Each row is a point on a landscape with many peaks, with its height.
A climber steps from a point to the highest of its 2 nearest points, and stops where none of them is higher. Distance is the straight distance between rows; heights are no part of it.
Q_464: [151 136 102 102 156 167  56  90 123 111 180 130 140  83 143 151 100  90
 138 137 140  64  82]  h=42.9
Q_15: [160 112  81  85 121  87 133  53  88 143 164 132 102 147 104 152 135 137
  91 142 103  76  99]  h=65.2
Q_860: [201 150 124 115 103 116 119 128 102 148 180 175 127 154 121  76 161 162
 180 165 107 135 108]  h=30.2
Q_672: [111 123 183 150 121 138 138  96 142 100 108 127 144 168 147 158 172 116
  74 127 129 127 169]  h=63.6
Q_183: [ 92 145 160 144 124 169 138 160 155 109  50 105 165 165 112 146 138 126
 125  95 122 153 168]  h=31.0
Q_859: [ 98 165 131  85 136 108 146 119 132 143 108 141 153 172  74 163 121 138
 138 148 100 170  75]  h=52.7
Q_328: [159 144 157 117 135 117 175  82  97 102 213 151  94 159 101 137 192 116
 150 142 163 128 122]  h=53.5
Q_678: [120 132 136 177 106  96 117 135 136 153 114  67 139 103  99 121 118 154
 127 143  96 141 142]  h=22.1
Q_12: [116 140 151 157 112  80 136 122 113 107  92  37 153 121 131 102 175 109
 125 105 144 144 201]  h=16.4
Q_680: [105 136 152 109 144 169 169 132 169  90  67 107 169 122 109 165 146 127
 107 129 153 154 178]  h=29.6
Q_764: [131 159 195 132 109 104 151 113 116 170 154 161 127 200 100 118 205 101
 109 144 158 178 133]  h=43.1
Q_465: [131 171 129 158 112 119 113  85  92 164 125 166 128 153 111 122 201 139
 119 113 117 128 130]  h=34.8
Q_833: [160 178 115 170 131  87  68  73  90 189 119 146 140 144 111 131 148 154
 125 109 108 110 124]  h=30.3
Q_599: [170 105  95 107 108 133 102 108 133 143 110 175 144 157 100 203  62 110
 103 131  62 150  71]  h=66.2
Q_292: [121 118 171 158 149 136 133 115 180 122 132  92 158  68 103 104 103 142
  87 148 152 123 111]  h=31.9
Q_96: [118  91  74 138 124 140 105 161 128 121 108 121 119 114 144 182  87 126
 128 105 115 109 153]  h=21.5
Q_493: [203  80  88 130 134 158  74  95 146 109 132 148 136 154 145 173  46 126
 145 114 101 104 108]  h=56.0
Q_308: [100 131  94 168 120 160  87 193 158 151  62 131 154 129 145 124  83 125
 114 116 106 152 107]  h=52.4
Q_805: [ 77 139 143  53 116 144 187 132 142 143 105 171 150 171  96 152 144 138
 112 155  98 172  94]  h=55.7
Q_744: [144 104 159 105 156 160 160 122 131  95 170 165 120 135  89 129 142 124
 185 135 144 134 127]  h=53.0
Q_178: [ 91 133  89 111 130 162 149 153 124  95 119 147 112 127  99 169 148 140
 155 136 118 147 108]  h=31.2
Q_962: [137  93 126 135 152 119 108 102 125 122 153 110 122 115 159 119 103 151
 143 135 125  89 122]  h=52.8
Q_215: [161 132 125 100 128 128  71 155 128 177 153 129 150  68 167 118  58 106
 186 139 102  94 111]  h=35.9
Q_38: [ 93 128 137  89 155 158  96 133  96 133 109 152 135 126 210 142 138 105
 112  94 108  78 143]  h=18.2
Q_375: [ 84 132 138  83 156 126 127 178 139 120 104 131 140 116 205 101  80 115
 128  87 145 100 128]  h=23.7
Q_713: [158 129 139 108 154 108  84 131 116 148 156 133 161 129 163  99 100 141
 192 131 113 113 112]  h=45.0
Q_204: [105  89 134 120 113 148 195 140 153  72 128 138  79 134 105 124 154 120
  75 147 147 167  94]  h=55.6
Q_624: [110 131 209 141 116 135 142 155 121 159 184 127 115 172 134  96 179  89
 123 141 163 161 151]  h=53.4
Q_891: [112 178  93 187  97 138 126 163 137 119  89 113 115 166 109 133 120 129
 197  99 124 157 139]  h=28.0
Q_208: [ 91 133 142 158  92 127 153 121  98  92 145  83  76 122 174  85 162  96
 101 124 129 109 136]  h=4.1
Q_853: [ 87 112 143  98 138 131 127 164 125 160 125 139 139 117 151  90 140 148
 130 155 104 139 120]  h=55.1
Q_706: [111  99 137 126 113 147 175 198 131 126 123  89 118  38 141  73 128 114
 121 102 121 131 158]  h=38.2
Q_60: [153 109  92 141 159 145 104 125 170 135 152 120 136  56 115 188  69 121
 141 142 185 117 110]  h=26.6
Q_544: [114 128 149 142 116  71 140 191 142 139  98  70 130 126 165  67  55 145
 155 105 110 139 154]  h=11.3
Q_225: [149 130 114 126  92 133 115 149 114 151 141 179 121 176 120  79 156 155
 141 137 104 154  98]  h=34.9
Q_262: [115 147 121 108 133  96 129  89  82 130 147 128 112 143 161 143 208 131
 144 120 126  92 164]  h=55.0
Q_688: [111 102 143 135 128  76 134 157 125 114  99  45 140  91 149  95 113 135
 126  95 125 132 181]  h=13.8
Q_126: [118  92 138 158 108 177 140 141 151  95 143 147  99 130 139  99 141 109
  86 144 134 138  84]  h=50.8
Q_140: [193 114 100 141 125 157  56 103 127 128 153 119 142 114 165 158  60 102
 136 139 117  79  80]  h=49.3
Q_371: [ 76 118 146  84 111 151 203 148 150 112 107 159 120 144 120 147 168 107
  82 176 124 182 119]  h=58.8
Q_118: [ 91 154 205 134 149 131 120 133 130 162 111  84 171  91 143  88  97 131
 143 119 131  91 166]  h=21.1
Q_312: [114  91  81 127 120 162 142 139 153 107  93 133 128  87 101 185 113 129
  80 110 134 115 147]  h=22.5
Q_291: [100 129 175 153 114 106 156 177 123 129 115 127 117 136 170  48  90 119
 124 106 120 128 155]  h=8.6
Q_812: [125 166 144 162  96  71 137 107 118 136  86  68 159 109  77 131 161 130
 103 129 114 165 180]  h=19.1
Q_446: [194  85  85 125 124 149 119 102 171 113 110 161 122 127  96 201  45 132
 107 126 124 123  78]  h=60.9
Q_78: [120 156 202 164 122 120 121 129 120 174 125 100 151 135 116  77  85 129
 184 123 126 111 151]  h=15.6
Q_582: [120  82  82 118 132 156 172 118 158  81 121 120  90  88  90 150 102 134
  77 155 169  95 108]  h=23.5
Q_152: [142 141 101 191 119  66 103  84 145 156 123  72 131 118  98 173  87 150
 107 132 104 146 137]  h=24.7
Q_267: [124 112  91 129 127 181 125 168 150 139 141 137 109  73 113 150 110 131
 166 154 126 144 103]  h=33.6
Q_504: [151 175 138 113 125  94 127  91 110 112 156 155 133 186 144 105 194 138
 107 154 137 157  86]  h=38.9
Q_151: [103 114 101 135 119 173 165 163 151  92  97  96 125  38 119 108 128 114
 112  98 153 134 165]  h=34.1
Q_644: [ 88 151 125 120 165 171 113 177 154 120  56 108 172 141 131 137  86 117
 157 103 150 145 147]  h=34.6
Q_630: [120 116 197 172 111 181 143 145 138 125 155 126 106 105 116  89 152 100
  82 177 163 135 113]  h=42.8
Q_524: [103 123 188 125 135 156 146 125 159 119 131 106 143  71 122  95 153 118
  76 163 167 141 143]  h=36.3
Q_982: [147 165 110 177 124  74  97  68 104 162 132 104 144 113  87 171 131 154
 121 103 117 113 158]  h=26.9
Q_987: [109 118  59 116 152 145 129 130 153 106 132  96 109  56 122 154  98 125
 117 139 191  94 110]  h=24.6
Q_423: [145 173 103 104 133  71 117  84 126 139 143 159 126 160 102 121 158 153
 154 129 124 166  86]  h=42.2
Q_690: [108  72 137  70 153 121 138 143 139 169 137 166 153  79 140 121 138 165
  98 164 120 124 123]  h=64.3
Q_949: [ 81 157  94 163 109  93 142 149 109 102 149  77  87 106 179  79 139 130
 149 130 128 132 109]  h=2.6
Q_653: [175 207 103 139 160  85 144  71 123 118 111 168  97 167  99 124 172 150
 158 117 159 180 116]  h=39.5
Q_798: [201 104 140 107 129 163 152  92 109  93 215 168 109 145  76 138 168 128
 166 153 150 107 129]  h=58.0
Q_329: [157 114 142 151 106 151 158 167 126 117 130 194 106 191 117  95 170 130
 143 114 122 165 118]  h=40.1
Q_964: [155 110 127  81 131  86 123  32 122 104 146 144 129 174 130 152 114 146
  72 138 105  85  83]  h=61.7
Q_449: [207 144 162 104 129 109 130 110 107  97 184 160 157 176 123  74 163 148
 146 152 131 147  88]  h=34.7
Q_63: [116 141 142 100 155 169 105 138 134 107 109 164 141 124 214 106  79  95
 116  54 118  86 109]  h=20.8
Q_728: [149 120 113 108 129 144  92 175 137 177 144 131 139 103 119 130  84 133
 199 185 117 166  91]  h=39.6
Q_746: [112 105  92 117 125 119  81 141 131 160  93 154 150 141 116 208  90 112
  71 123  81 132 113]  h=73.3
Q_735: [130 144 104 115 114  98 115 146 135 172 122 130 144 150  76 134 113 159
 180 167 112 171 102]  h=47.5
Q_480: [114 120 105 105 178 133 102 150 127 149 142 116 161  64 153 171  80 120
 163 133 150 104 124]  h=29.4
Q_174: [171 150  84 103 125 167  81  98 100  86 194 121 122 113 113 148 106 114
 186 153 131  91  88]  h=39.3
Q_413: [ 99 147  90 158 108 132 158 146 120  88  99 118  85 160  86 165 152 137
 147 111 120 162 147]  h=30.1
Q_234: [109 131 129 110 141 165 167 167 173  73  75  84 169  73  99 137 131 109
 123  89 182 140 191]  h=31.5
Q_651: [139 113 122 130 116  99 118  65  79 156 162 130  97 120 114 152 172 160
 102 126 108  84 153]  h=60.2
Q_160: [102 153 130 113 113  88 127 126  76 137 125 137 106 161 205  94 199 115
 123 100 134 111 168]  h=49.4
Q_625: [125  68 136 100 154  95 115 108 135 136 125 147 146 130 144 135 122 177
 106 134 108 106 130]  h=58.1
Q_845: [133 144 175 123 119 101 166  83 119 133 170 140  98 150  79 155 197 113
 113 168 147 151 121]  h=49.9
Q_330: [104  95 158 144 117 103 149 156 111 131 161 106  91 117 184  58 137 114
  95 122 113 104 144]  h=6.0
Q_602: [115 125  94 156  97 105  85 152 130 158  74 135 155 164 118 150  91 132
  98 123  77 157 110]  h=64.2
Q_13: [160 111 169 140 149 173 153 167 141 106 150 173 125 159 128  91 127 115
 178 109 125 129 143]  h=46.7
Q_753: [127  97  98 115 110 124 178  58 107  98 125 113  52 170 110 148 155 117
  53 141 135  84 137]  h=34.4
Q_969: [108 139  96 125 149 165  91 205 189 161  84 144 171 113 138 137  67 114
 140 119 171 157 108]  h=41.5
Q_459: [ 85 109 118 121 109 135 148 206 121 164 117 101 116  77 145  71 114 157
 125 142 107 146 136]  h=45.5
Q_221: [133 131  64 130 100 137 143  77 104  81 132 112  64 154 107 182 156 117
 120 118 139  81 125]  h=35.6
Q_714: [113 122 120 103 173 115 118 184 137 144 116 113 151  87 171 124  51 113
 168  93 141 125 143]  h=26.5
Q_574: [118 124 202 156 124 133 152 119 141 111 147  98 125 168 158 134 180  80
  93 130 168 163 193]  h=56.1
Q_314: [159 127  68 110 123 153 121 106  94 108 163 137 100 143 115 163 148 129
 173 125 124  98 114]  h=37.1
Q_577: [193 207 116 171 166  93 112  84 113 146 109 171 113 144 107 106 152 153
 193  93 162 144 160]  h=35.8
Q_913: [109 101 164 150 154 130 130 151 156 159 117 100 164  65 130  76  90 155
 135 133 131 121 147]  h=26.7
Q_336: [118 105 110 130 149 125  73 155 116 136 102 140 141 156 173 143 108 131
 135  89  85  87 148]  h=19.8
Q_508: [139 166 151 160 104 112 141 120  80 154 149 154  84 158 153  74 183 111
 130 111 138 125 142]  h=41.3
Q_731: [147 109 154 122 133  96 131  54 119 105 127 148 137 186 145 154 155 146
  77 119 113 110 147]  h=58.4

For each start below, name the point where the climber stops.
Q_336 => Q_480
Q_118 => Q_371
Q_178 => Q_371
Q_680 => Q_690
Q_208 => Q_15
Q_78 => Q_371
Q_314 => Q_746
